Each row is a point on a landscape with many valleys, with its height.
A ball rolls from a point to the lowest of its 2 nearest points, and stops where none of them is lower. Distance is the straight distance between rows; heights are no part of it.
<88>: [ 15.2   6.9  21.7 -27.9  10.2  -8.0   5.5 -24.3 -25.0   5.1  16.7  19.9
  -9.8   0.8   3.7  -7.2 -20.2 -16.4  33.7   6.8  -9.3  -3.7 -12.9 -10.9
  22.3  16.3   8.1]  h=225
<884>: [ 16.1 -16.4 -19.3  28.0  -2.3   1.6   6.6   2.9  -1.0  15.5  -4.4   7.4
  17.9   9.3  19.6 -15.3   8.5  -7.4  -7.4  -4.6  10.3  -1.3  37.2   3.7
 -41.6  -7.6 -11.0]  h=611
<680>: [ 15.2   1.9  -3.4 -25.6   0.2  -7.0  -3.1 -35.6   1.9  -3.0  -9.7   1.6
   7.7  24.2 -12.4   6.1  -1.7  -3.6  24.1  43.1 -29.6 -14.0 -10.2 -26.8
  27.3  26.1  -6.2]  h=333
<658>: [-14.8 -18.4  10.1  26.4  -4.1  21.9  18.3  31.4   6.7   1.8   0.9  -2.3
   3.1 -18.7  34.5   0.8   6.5  18.6  -8.3 -24.3  31.8  25.7   1.1  13.4
 -28.1 -46.9   3.4]  h=583
<688>: [-13.5 -16.2  -9.5  10.6 -20.7  20.2   4.8  20.2  -7.6  -3.0 -12.4  12.3
 -33.5 -23.5  17.4  44.5  42.5 -20.3 -16.4   4.4  19.3  20.0  -4.6   6.2
   0.5 -39.2  21.1]  h=717
<227>: [ 17.5  20.6  25.1 -22.9   9.9   2.7   1.1  28.3  28.0  11.3  23.3 -30.2
   9.9   1.7  17.0 -34.4   9.2   2.5  -9.3 -18.0 -18.7  -5.0  -2.3  22.8
  -4.9   7.9   9.6]  h=449
<18>: [-45.5   2.1 -21.5 -20.9 -31.4   6.6  10.2  22.1  35.8   9.6  -0.6   8.0
  -2.9   2.0   1.8   5.8  -0.5  22.7  10.0 -19.8   8.7  -7.2  -9.4  56.7
   2.7   3.1   3.6]  h=296
<772>: [ 21.1   7.6  -0.9   5.6  -3.5   1.2  -5.2   5.2 -22.4   8.4  15.2  14.3
   7.5   1.4  -0.1 -45.0 -16.7  -7.8   2.8 -24.6  -0.9 -12.2  27.4  14.3
 -16.5  19.1   6.4]  h=230
<543>: [ 34.1  27.0   6.2 -14.6 -10.2 -24.1  -9.3   3.2 -25.2 -29.4  -7.4  -2.7
  23.4  -3.1 -60.8 -49.6 -59.7  20.9  19.0  -8.9  -4.8 -16.9  21.8   3.8
 -11.6  26.3 -29.3]  h=681
<794>: [-34.0  10.4  -9.8  -7.6  13.1 -25.4   2.8  25.2  59.2 -14.5   9.9 -17.1
   6.0  13.6 -22.5  -2.6 -25.1  45.0   9.7 -13.3 -13.1 -26.6  -3.5  41.9
   6.5  13.4 -21.6]  h=405
<900>: [ -3.0  14.5  -4.4 -14.1  -7.8  -2.6  -8.2 -31.4   5.0   8.4 -18.6  14.8
  -1.4  12.1 -23.6   2.9 -21.1   6.6  13.1  22.0 -10.5   8.6 -13.0 -18.7
  -4.8   7.8 -12.1]  h=401
<950>: [-10.1 -10.4 -13.2   8.4  -3.1   5.2   9.0 -29.6 -20.2  -5.6   6.8  23.9
   3.8  -9.2  -8.8  25.1   3.1 -24.4  11.3  10.0  18.2  -3.2   4.9 -11.8
  12.9 -11.2   0.8]  h=679
<345>: [ -2.7  15.5 -38.6   2.6 -12.7  12.7 -25.5  -2.7   3.8   4.3  -1.5 -24.5
  13.8  11.0 -12.1 -11.6  39.7 -13.1 -25.1  20.9  -4.9 -56.4  27.2  -4.7
 -13.0  31.6  27.3]  h=270
<493>: [ -8.9   6.2 -36.1   1.6   0.6  -3.4 -10.3 -43.6 -29.8   0.5  -9.3  12.4
   3.6   6.2 -33.5  14.2   4.6 -14.6  10.0  31.1   2.8 -33.1   7.5 -32.3
   6.4  34.0  -0.9]  h=512
<165>: [ 22.2   5.8  14.2 -29.7  -8.0  -5.8   4.4 -23.7  -6.6   3.6  19.8  26.5
  -6.0   2.8   5.8 -20.2  -7.0 -12.8  23.9 -21.5   3.1 -11.1  18.0  18.6
   1.3   9.2  11.2]  h=99
<1030>: [-22.9  -3.0 -21.8   0.3 -28.1  18.8   9.7  13.2  12.2  21.5   5.1  -7.7
   0.9   3.1  17.9  -3.4  21.0  11.1  -0.3  -9.2  12.7 -12.1   6.2  63.5
 -12.2 -14.5  17.0]  h=190
<552>: [ 10.9   3.1  16.1 -65.0  -0.6  -5.2  28.0  -5.6  -0.4  15.7   2.8  17.7
  13.6   8.3  23.2   7.6 -25.8  13.2  20.9  -5.6   2.2  12.0 -28.6   4.8
  17.7   2.7  -8.2]  h=454
<610>: [ -2.7  35.5 -27.6  16.2   4.5 -15.7 -26.7  16.1 -11.7   4.3 -14.6   7.9
  13.9   1.6 -50.6 -18.9 -33.5   8.4  -1.5  12.7 -10.9  -5.6  -9.3 -19.9
 -23.8  30.4 -20.1]  h=754
<256>: [-13.7  -5.5  16.4  -7.5 -15.4  10.3  13.8  19.9  21.0   9.8   3.5   7.2
 -10.3  -2.0  24.2  36.5  20.6 -17.5  -5.1  -2.7  18.2  18.5 -19.0  29.1
  10.7 -26.1  14.9]  h=686
<254>: [-19.0  20.1  -5.5  10.7  -5.8 -12.7 -17.5  38.9  34.5  -2.0  -5.5 -19.7
  11.3  -6.8 -17.9 -26.0  -1.2  29.5 -17.5 -10.7 -13.6  -8.4  14.4   1.1
 -31.4   9.3 -11.1]  h=563
<405>: [-17.1 -28.8   1.8   4.8 -11.8  19.1  -1.7  -9.9 -21.6   6.3   8.2   0.0
 -12.3  -1.8  33.1  19.4  46.9 -12.2  -2.4  17.1 -20.3  -7.6   3.9 -10.5
  31.8   7.9  19.3]  h=629
<538>: [ 36.6  -3.4  45.7 -25.6   7.6  -3.6  19.0  -7.7 -18.9   3.8  12.0   7.9
  -4.1   0.4  19.7 -23.7  -3.1  -3.3   6.9 -36.4  10.0  12.0  25.2  12.8
  -2.0   2.7 -11.1]  h=244
<467>: [-48.5  -0.1 -48.4  25.8   2.8 -16.5 -24.3  15.2  36.8  -0.6 -17.3  -5.4
 -17.0  18.9 -22.9  10.1   3.9  31.8 -23.6  -3.6   8.5 -19.7  -0.6  16.6
 -23.8  -8.7 -15.1]  h=349
<713>: [  6.1 -29.6  15.5  18.3  -2.9  14.1  13.5 -21.5 -25.5  -3.3   0.0  19.0
  -2.7  -8.0  22.5 -12.5  26.0 -17.0   5.9 -11.3  -2.1  -1.4  41.9 -31.5
  -0.5   8.8   5.1]  h=727
<517>: [ 12.3  15.3  -4.6 -12.8 -27.1 -16.1  -6.2  11.7   3.5 -13.6   6.2   1.7
   5.5  14.0 -40.2 -37.4 -27.1  32.0   3.6 -25.2  -4.8 -34.4  32.3  54.9
 -21.1  35.1 -21.2]  h=415
<584>: [ 19.0 -14.6  41.1  -4.8 -11.8  14.9  13.3 -14.7  -7.2   3.8  17.6  13.7
  -5.9  -3.6  19.5  22.0  -1.8 -24.1  29.9   6.4  26.0  16.9 -10.9  13.4
   5.1  -7.9  -0.7]  h=541
<285>: [  3.1  10.0  12.0 -22.0 -14.6  12.4  14.5 -20.2  13.0  -0.5  10.4  11.6
  -6.1 -10.3  -8.9  17.2 -15.8  -2.8  30.7  14.1   5.5  10.0 -17.2  38.9
   2.2   5.6  -2.2]  h=484
<568>: [ 33.8  10.1  47.5 -11.0  33.7  -5.7  13.5 -15.4   7.9  -4.7  27.6 -21.5
   6.1  -2.3   2.9   0.4 -10.2 -10.3  11.1  -3.1   4.5  14.5 -10.2 -31.2
  13.6  -2.5 -12.2]  h=776
<793>: [  1.9  26.4 -17.7   3.2 -11.9 -14.4 -12.6 -27.1  -6.6  -6.2   1.1   2.1
  20.9   9.6 -40.1 -16.9 -10.4 -16.0   6.5   5.8  11.0 -42.2  25.6 -17.8
  -4.2  26.8   6.0]  h=581
<135>: [-19.6 -14.8  28.1   5.4  -2.9   4.2  26.9  36.2  15.5   6.6   7.7  -8.7
  -0.2 -12.3  17.4  20.7 -14.3  24.6  -7.3 -32.1  26.9  35.8 -15.2  30.1
 -20.9 -31.0 -18.7]  h=624
<91>: [-10.3   6.9   6.7 -26.1 -13.0 -23.9  24.4   3.8  11.9   0.3  -7.2   4.8
  -4.9  -0.2 -33.8  -6.7 -47.9  53.2  43.0 -17.7  -8.8   0.8 -10.5  42.0
  -6.9   8.1 -27.3]  h=491
<120>: [ 11.9  19.5  25.0 -17.4 -10.8 -10.1 -23.0  15.5 -11.0   1.8   7.8 -23.7
  30.9   8.5 -13.0 -41.3 -17.1   2.4 -16.4  -8.9 -23.2 -13.7  16.9 -23.2
   0.4  22.5  -1.6]  h=524
<195>: [  5.8 -25.0 -24.1   0.3  24.7   8.4 -18.1   7.0  -0.4  -6.5 -14.5 -10.9
 -37.5 -22.3  16.6  33.0  36.6 -15.5 -42.6   7.2 -21.6  31.7  -3.9 -11.9
  11.6 -38.2   9.8]  h=795
<70>: [-25.6  10.0 -59.0  26.8   0.2  -2.2 -29.0 -30.8 -11.0   6.4 -14.0   5.9
  -3.3  13.9 -32.7  17.0  11.0 -13.4 -20.0  11.6   9.8 -12.3   2.1 -10.3
  -7.4   9.8  -5.1]  h=443
<550>: [ -7.2 -46.9  17.1  34.2   7.4  16.2   3.1   2.6 -35.9 -10.1   1.2   0.1
 -29.0 -21.1  42.1  22.9  45.2 -10.0 -11.2   5.4  -7.8  11.3  -0.1 -32.2
  30.3 -10.5  14.5]  h=664
<1021>: [ 19.2   3.1  23.8  10.2  33.0  -4.6   5.1  16.4  27.2   6.0   5.4 -19.6
   6.9   0.2  19.9  -0.7   2.6   2.9 -16.8  -6.9   1.2  20.6   3.6 -14.7
 -27.9 -15.0  -5.3]  h=534
<724>: [ 16.1   7.1  17.3 -18.0  19.9   3.0   5.2  -7.3  30.8   4.8  13.0  -4.0
 -21.9   6.2  26.3  24.2  24.6 -32.1  10.4  16.9   1.4  19.9 -33.4  23.2
  38.4   4.3  25.1]  h=560
<38>: [ 13.6 -10.6   3.3  15.1  37.9   1.6 -11.3   9.7   6.1  -0.2  -5.2 -12.2
 -19.6  -5.4  17.0  11.0  17.8 -12.6 -35.8   2.9 -17.4  22.2  -8.6 -39.1
  -1.9 -21.4   5.2]  h=771
<322>: [-11.8 -22.8  21.3 -20.1  -5.3   9.5  -2.2  -4.9 -23.6   1.5   3.0  13.5
 -19.3  -1.0  16.7  45.0  -2.9  -7.9  -2.0  15.5 -12.3  28.6 -47.4 -19.1
  34.1 -13.7  13.6]  h=827
<703>: [-15.3 -26.9   9.0  44.9 -20.5  21.0   4.9   6.4 -25.9  -7.9 -15.3  34.5
 -20.9 -22.2  23.3  22.1  24.4 -22.9  -6.3   2.1  25.8  21.8   0.1 -12.8
  -8.3 -21.9  29.4]  h=739
<801>: [ -3.1  -5.4 -32.4  40.6  12.6  18.8 -37.3   9.2 -11.3  -5.2 -11.9 -22.6
  -3.0  -2.7   3.2 -17.8  32.6 -10.8 -36.7  11.9 -16.8  -3.0  10.8 -17.9
 -16.7  -9.6  13.9]  h=439
<189>: [ -0.2  24.3 -10.8 -54.1  18.1 -17.3  17.3  10.7  33.2   8.8  -2.7   5.6
  10.9   5.4  -9.2   4.3 -28.9  23.7  25.9  -0.3   1.0   5.1 -30.6  10.0
   9.8   1.8 -11.3]  h=419
<684>: [  7.7 -27.5   6.3  14.0  17.4 -10.6  19.2 -16.3 -38.2 -12.7   8.1  31.0
  -5.8  -3.9  10.8  29.8  -1.7 -23.4  13.4   6.7   6.7   6.7  -2.5 -36.6
  30.6  -4.5  -5.5]  h=711
<77>: [ 20.6 -20.8  16.7   7.9  19.2 -15.6  15.7 -24.7 -19.1 -18.8  19.6   3.0
 -14.6  -1.7  11.2  20.0   2.5  -5.6  31.3  32.8 -25.1 -25.9 -13.1 -24.2
  53.3  30.6  -3.6]  h=713
<487>: [ 28.7 -17.8  31.0  14.3  29.2  -3.9  18.1  19.9  -2.2   9.8  -0.7 -18.4
   6.5   2.4  44.2 -15.8  22.6  -3.0 -13.3 -17.3  18.2   6.9  12.9 -22.9
 -16.6 -28.8   5.5]  h=473
<205>: [-19.9  23.1 -11.4   0.7 -21.4   0.7 -19.9  -2.4  11.1  15.5  -6.9 -10.9
   7.9  12.4 -17.7 -15.0  -1.4   9.5  -7.6   6.4 -15.6 -22.3   7.4  18.9
 -17.1  25.5  -2.5]  h=506
<106>: [  7.8  -6.6  -4.4  49.5  20.2   5.7 -25.0  17.4 -17.3 -10.9 -15.8 -13.5
  16.8  -3.4  -1.3 -38.6   4.6 -13.3 -36.6  -4.3 -10.8  10.3  19.5 -41.1
 -14.2  -1.8   9.6]  h=489
<119>: [ -8.9   4.5 -40.8   3.1  -9.4  10.1   3.0 -24.7   2.6  14.2   6.3  -2.5
   7.1   2.4 -12.6  13.1  29.5 -18.2  -7.0   9.7  16.3 -42.8  29.7  11.8
 -14.2  25.9  22.0]  h=128
<86>: [-12.4 -11.6 -16.3  15.3 -13.2  -3.1  -9.5  22.3  17.9  -2.4   8.0 -13.0
   5.6   9.5  -3.1 -25.2 -11.9  37.3   2.5 -25.9  -4.0 -29.7  29.6  63.9
 -35.4  22.8 -14.1]  h=498
<838>: [ 29.0  14.8   9.9 -30.0  -0.7  -6.2  -5.4 -24.0 -17.1 -16.6  -4.8  -7.6
  16.8   9.9 -29.5 -23.9 -22.5   3.4  32.2  27.0 -27.1 -24.9   9.7 -28.2
  16.3  26.7 -10.0]  h=409
<475>: [ 34.6  28.6   0.8  -6.1 -15.1 -11.6 -26.9  -9.4 -19.1 -30.8   4.3   3.1
  29.3  -0.1 -47.0 -46.4 -43.8 -11.4   2.1  -2.2   6.8 -33.6  37.7 -13.2
  -8.8  35.3  -3.6]  h=637
<943>: [-13.7   1.5 -51.8  44.7  -5.8   5.0 -22.9  -2.4 -17.6  12.8 -21.3  -5.9
  23.6  14.6 -22.8 -14.8  15.2  -8.3 -22.4   0.0  12.7 -20.4  28.7 -14.1
 -26.4  14.7  -8.6]  h=501
<620>: [ -6.1 -15.4  -2.7  -5.4 -20.1  35.3  17.6   7.3 -11.7  17.5   0.4 -18.4
   6.1  -1.7  35.3  -7.2  47.6   3.2  -1.4   6.8  -8.3  -9.2  16.9  -0.7
   7.3 -20.0  24.0]  h=582
<1039>: [ 12.3  -7.0  24.1  16.4  36.5  -9.2   7.1  -9.3 -12.1 -12.2   8.5   0.3
  -9.6 -12.1  11.3  23.4   1.8 -17.0  -3.5   0.5  -1.9  20.8  -7.2 -49.3
  12.8 -12.5  -8.5]  h=741
<114>: [ -9.3   4.9 -40.2  -3.3  -3.1   2.0 -11.9 -11.0  31.4  11.2 -19.1  -1.8
 -11.2  19.9  -7.3  40.6  15.8 -10.3 -21.0  25.7 -14.7   7.0 -15.3  27.1
  11.8  -8.4  -3.6]  h=440
<414>: [ 17.0 -26.3  51.6 -13.6  13.7   9.1  14.9  12.6   2.7   0.2  22.2  -9.0
 -31.8 -12.3  44.2  26.9  46.9 -28.2  13.0   0.5  31.0  20.4 -18.9   2.6
  28.2 -11.0  10.8]  h=721
<145>: [-17.3   4.0  13.7 -29.9  -2.3   5.2   8.3  14.9  39.7  -2.3 -12.2  -0.1
  -8.3  -6.0   8.4  35.4 -23.2  25.4  -3.5   4.4   2.2  41.5 -55.4  23.5
   0.5 -11.0  -2.9]  h=868
<147>: [ 20.6  -9.1  46.6 -53.0   2.2   4.5  29.3 -10.2 -11.4  -1.9   4.6   8.3
   1.7  -6.0  14.6  32.2 -21.9   5.3  26.8  18.7   8.7  35.0 -56.9  -1.5
  29.0  -0.2   4.3]  h=395
<972>: [ -7.8 -18.0  -1.7  -4.1  -3.3   3.9  10.3 -34.3 -19.0  -6.6  16.6  13.7
 -16.5 -12.3   4.2  31.9  28.8 -21.7  19.4  30.1 -14.6 -23.6  -1.0 -12.2
  46.9  33.9   8.1]  h=674
<881>: [ 26.6  -4.5  43.9 -14.0  10.7  13.9   5.5   5.4   0.8  18.9  26.2 -25.5
  -4.2  -1.9  34.0 -31.4  15.4  -4.0   7.7 -28.8  10.7   7.2   7.6  25.6
  -5.2  -9.3   9.3]  h=361
<609>: [-29.0 -12.9 -21.9   3.8 -14.6  11.8  -5.8 -17.4   2.1   0.7 -12.0  22.3
  -5.0  -2.1  -0.1  21.3   9.0  -6.2 -17.8   4.8  13.5  18.4   1.0 -25.9
  -5.2 -18.4  -5.8]  h=647
<1037>: [  2.6 -48.0  32.9  13.8   6.0  21.4   0.7   9.8 -21.2 -14.3  22.6   9.8
 -30.2  -8.8  48.2  34.4  34.9 -24.5  -1.9   3.5  23.4  17.8 -31.5  -8.5
  32.9 -16.3  18.8]  h=691
<968>: [ 31.4  11.3   6.8 -11.8  -4.1 -15.7  -2.4   0.3 -18.7  -2.1  15.5   1.7
   8.0  10.4 -18.5 -36.9 -39.3  20.7   7.9 -34.6   0.0  -5.5  23.8  48.9
 -11.8  11.1 -23.4]  h=329
<43>: [ -9.2 -25.5  -2.1 -14.9   0.4   6.3 -12.5   4.2 -17.3 -19.9 -17.3  12.3
 -36.5 -13.1   4.4  56.2  16.4 -18.7 -29.4  10.4  -9.4  41.0 -29.7 -25.0
  28.7 -30.8  11.5]  h=814
<122>: [-19.0  -2.3  -8.5  12.5 -13.0  21.8  -9.9   6.5   3.3   8.7 -19.0 -29.5
 -19.0  -6.1  29.6  -1.5  47.3   1.5 -20.5   5.9 -11.1   2.4  -3.5  -2.1
   3.8 -45.4  33.3]  h=532
<970>: [ -0.9   1.7 -18.8  20.8   6.9  12.4 -22.1   5.0 -10.3  -6.5   9.9  -7.7
   0.5  -1.3  -0.4 -15.2  34.2 -22.7 -22.2  20.3 -18.5 -32.8  25.2 -19.8
   2.3  15.2  23.1]  h=368
<969>: [ 26.0  -2.0  12.5  22.8  24.3  -5.9 -13.9  -2.4 -36.0 -10.7  14.9   6.4
  12.2  -5.3  -1.8 -26.0  -9.6 -23.8  -2.9   0.1 -15.9 -10.2  18.6 -45.0
   3.7  30.9   5.4]  h=588
<245>: [  8.1   7.5 -31.9 -17.9  11.2  -7.2  -3.9 -25.3  18.7  -2.4 -16.2  -1.0
 -10.4  14.3 -10.4  34.9  16.5 -18.8  -0.6  38.1 -25.4   1.8 -24.4  -6.5
  43.4   5.7  -0.2]  h=408
<250>: [-15.8  -2.6  31.9 -12.4  -4.6   4.0  16.1   5.6  -6.1  10.0   5.5  10.8
   1.2 -23.0   7.0   8.4 -17.4  17.1   0.6 -21.9   5.4  36.9 -13.0   2.6
 -21.6 -11.6  -7.1]  h=668
<55>: [  8.9   3.9  14.1  10.0  25.7 -27.1  11.6  17.4   6.9   5.4  -5.2 -14.1
  20.8   8.5   4.2  -6.9 -36.2  17.1 -21.5 -29.9   2.0   8.8  -2.2 -16.0
 -27.3 -14.3 -20.6]  h=584
<449>: [-10.5  -3.4   5.2 -42.6 -26.6  13.9  20.6  15.2  21.5  -7.3 -12.2  25.5
   0.8  -5.4   1.5  47.8 -27.1  10.2  21.5  19.2  21.7  32.9 -56.4  17.2
  14.9 -16.1   3.6]  h=855
<651>: [-17.3   2.7   4.9  -5.0  -4.1  -7.3   9.2  16.5  28.1  11.6 -14.4 -13.2
 -19.6   0.2   5.0  35.6  14.5   3.4 -27.7 -10.3  -3.7  29.2 -11.5  -0.5
   3.1 -42.1  -1.5]  h=650
<476>: [-38.7 -12.6 -22.7  20.5  -4.1  16.2  -0.9  10.2  13.0  -0.8  -4.7   7.3
  -3.9 -11.2   8.7  10.3   6.3  13.1 -19.1  -8.1  28.2  15.8   4.9   9.4
 -24.4 -40.6  -2.9]  h=617
<693>: [ 13.2  41.5 -24.3 -33.2  20.7 -19.9   3.0  -8.8  17.8  -7.0  11.0  -0.5
  12.3  -3.8 -26.6 -12.5 -30.3   0.6  23.3  19.3  -2.0 -13.6 -19.6  -1.6
  12.5   4.9  -5.6]  h=350
<362>: [-50.2  -1.7 -27.4   3.5  -6.4 -14.1   5.1  24.1  63.3  -3.6   3.8 -14.2
  -8.5  10.5  -8.4  10.1   2.5  39.8   2.7 -13.2  -1.4 -17.6 -12.6  60.9
  13.1   7.5   5.0]  h=367
<539>: [-11.2   2.2   6.7  -3.9 -30.3   2.2  -8.2 -21.1  13.3  15.5 -11.2  10.3
   5.0  18.1  -4.5 -17.5 -20.2  14.1   3.2  -6.7  -5.0   7.0   1.2   9.1
 -23.1   2.9 -13.0]  h=453
<41>: [ 14.8  36.5  11.1 -22.5  -4.6  -6.6 -29.2  -0.1   6.5  -6.6  -3.3 -20.0
  27.7  15.9 -30.6 -26.3 -27.7   2.4  -5.4  25.1 -32.6 -11.0  -8.6 -10.5
   7.8  31.7  -0.2]  h=474
<325>: [-11.1   1.1  -5.2 -24.0 -12.2   8.2  -0.2  -8.4  -7.3  -8.6 -12.3  29.4
 -17.0 -13.6 -10.3  45.5  -9.3 -10.9  10.1  31.6   4.1  27.9 -49.9   1.3
  19.8  -7.2  15.0]  h=841
<902>: [ -1.9  16.3  -2.5  33.1  -3.6 -15.8  -6.9 -18.6  -5.4   2.0  -3.6  -3.4
  22.5   6.7 -26.4  -8.7 -18.3 -17.7  -3.7  -3.9  -1.0  -6.9  23.7 -21.4
  -4.1   1.2  -6.5]  h=630
<494>: [  1.1 -55.5  27.9  32.6   6.0   9.2  18.2  -1.0 -35.4 -15.7   7.0  21.8
 -12.8 -13.2  49.0   2.9  30.8  -4.2   5.5  -7.0   5.3  -2.2  12.9 -37.0
  17.0  17.9   5.1]  h=692
<874>: [ 13.4 -16.2 -16.8  54.8   5.8  18.5   4.5  12.4 -14.6   7.6 -24.1   6.3
   3.2   0.4  29.8 -16.0  29.9 -11.4  -3.3  -4.0  17.3   0.2  27.1  -7.1
 -35.8 -20.8  26.2]  h=649
<454>: [-20.6  12.3 -20.5  31.6  -6.7  24.6 -23.5  14.0   9.7   6.0  -4.1 -38.8
  -1.4  -5.5   6.8 -24.0  23.2   9.6 -23.9   2.2 -12.4  -1.8   6.2  13.3
 -13.9 -30.6  15.3]  h=490
<457>: [ -1.3  -6.2 -42.6  25.8 -22.0  10.6  -1.4   6.6 -16.4  15.2 -13.8  -8.4
  25.1  12.5   4.8 -34.5  24.9   8.7  -7.9 -13.2  14.5 -34.1  41.0  15.9
 -35.5  -0.1   4.5]  h=562
<53>: [-31.4  23.2 -25.7  11.3   6.9 -29.3 -16.2  16.2  37.5 -23.3   0.9 -15.0
   7.4  10.4 -41.2  -8.4 -40.4  45.1  12.0   6.1  -7.2 -26.0   0.2  11.1
 -11.2  15.1 -33.2]  h=341
<730>: [ 16.2   0.0  46.5 -31.1  14.8 -13.9  27.9 -22.0 -36.6   1.0   7.8  13.6
 -11.4 -16.2   8.2  13.2 -28.4  -0.9  33.8  -5.8   4.8  16.7 -37.5 -26.9
  24.9  -1.6  -1.0]  h=322
<589>: [ 35.1 -11.1  24.1  40.1  10.9   2.0  -7.4  21.1 -28.8 -11.0  -3.5   0.2
  15.3  -2.8  10.6 -53.0  10.1 -25.8 -17.7 -16.9  -5.2  -8.1  38.7 -28.7
 -12.1  17.6  13.4]  h=540
<791>: [  4.3 -14.0   8.0  10.6  18.2  18.2   9.8  31.4  -4.5   3.8   3.7  -7.2
  -7.3  -5.0  49.3   3.9  33.0  -4.5 -15.6  -5.3  25.8  14.7  -6.6  -8.6
 -10.5 -55.7  13.4]  h=535
<464>: [ 14.4  19.8   7.1 -24.5 -11.1  -5.8  20.9  -3.5   4.0   5.7  13.7   8.2
   1.0 -10.0 -18.5  -8.0 -29.5  16.6  32.7  -8.7 -13.1   3.9   3.9  53.0
  -5.4  17.5 -21.0]  h=418
<694>: [ -4.5   4.6  -9.5   5.0  -0.5 -14.5  10.8 -17.7 -37.8   6.5 -14.3  27.1
  18.6   9.0 -23.1 -21.7 -29.3  -4.1   7.2 -20.0  15.6  -1.5  22.7 -25.0
  -2.3   7.8 -15.2]  h=675
<443>: [ 17.9  19.3  33.2 -31.6  12.5  -3.1  12.0   4.3  42.6  14.8  13.2 -13.6
  -5.1   4.5  22.8  -7.7  20.4 -15.4   5.6  -3.3 -13.9   9.7 -12.4  17.6
  24.2  14.4  18.8]  h=513
<311>: [  1.8  19.2 -11.2   8.3 -16.1 -17.0 -21.5  -2.6 -12.8   0.6 -21.0   7.0
  13.5   4.9 -54.5 -36.7 -43.2  21.0   7.4  -6.6  -4.5 -10.6  16.1   3.3
 -40.0  39.5 -28.3]  h=724
<544>: [-36.4  -0.8 -62.9  20.6 -20.5   4.4 -22.8 -13.6  17.4   6.3 -16.9  -4.2
  -7.4  17.5 -21.4  24.2   8.6  10.9 -23.0   6.3  13.2  -9.3  -8.3  24.1
  -5.0 -11.8  -7.7]  h=396
<644>: [-18.5  18.3 -11.2   6.1  10.2 -21.3  -9.7  18.1  38.1   1.6  -7.1 -30.2
  -1.5  -5.0 -14.6  12.0  -8.0  15.9 -26.2  -1.6 -19.9  10.2  -6.7  -8.1
  -7.3 -22.7 -12.2]  h=610
<186>: [ -5.7  30.9  -7.3  -5.1  11.1 -19.2  -6.5   0.5  21.6 -16.0  10.8  -9.4
  13.2   2.3 -31.7 -28.3 -45.8  19.9  15.2  -5.5  -1.3 -11.8  -8.5  -0.8
  -9.8  -2.1 -21.4]  h=272
<324>: [ 32.6  14.7   8.6  -5.7   8.3 -17.3  23.2 -23.1 -22.6  -6.0  -1.8  16.1
  23.1  -3.1 -25.8 -27.3 -42.0   2.0  29.0 -16.2  10.0  -0.5  19.6 -16.6
  -0.9  -5.0 -29.2]  h=718

Call two points neighbours if one is among the 2 nearest of the other. Go from one point of each pair to the other, from neighbour to neighbour, staying as low as possible. Name the highest point that can't be avoided.
<186>, <487> -> <644>
<1030>, <165> -> <552>
<680>, <467> -> <114>
<1030>, <186> -> <794>

For each start below, name the point where the ball stops.
<449> -> <658>
<620> -> <119>
<688> -> <680>
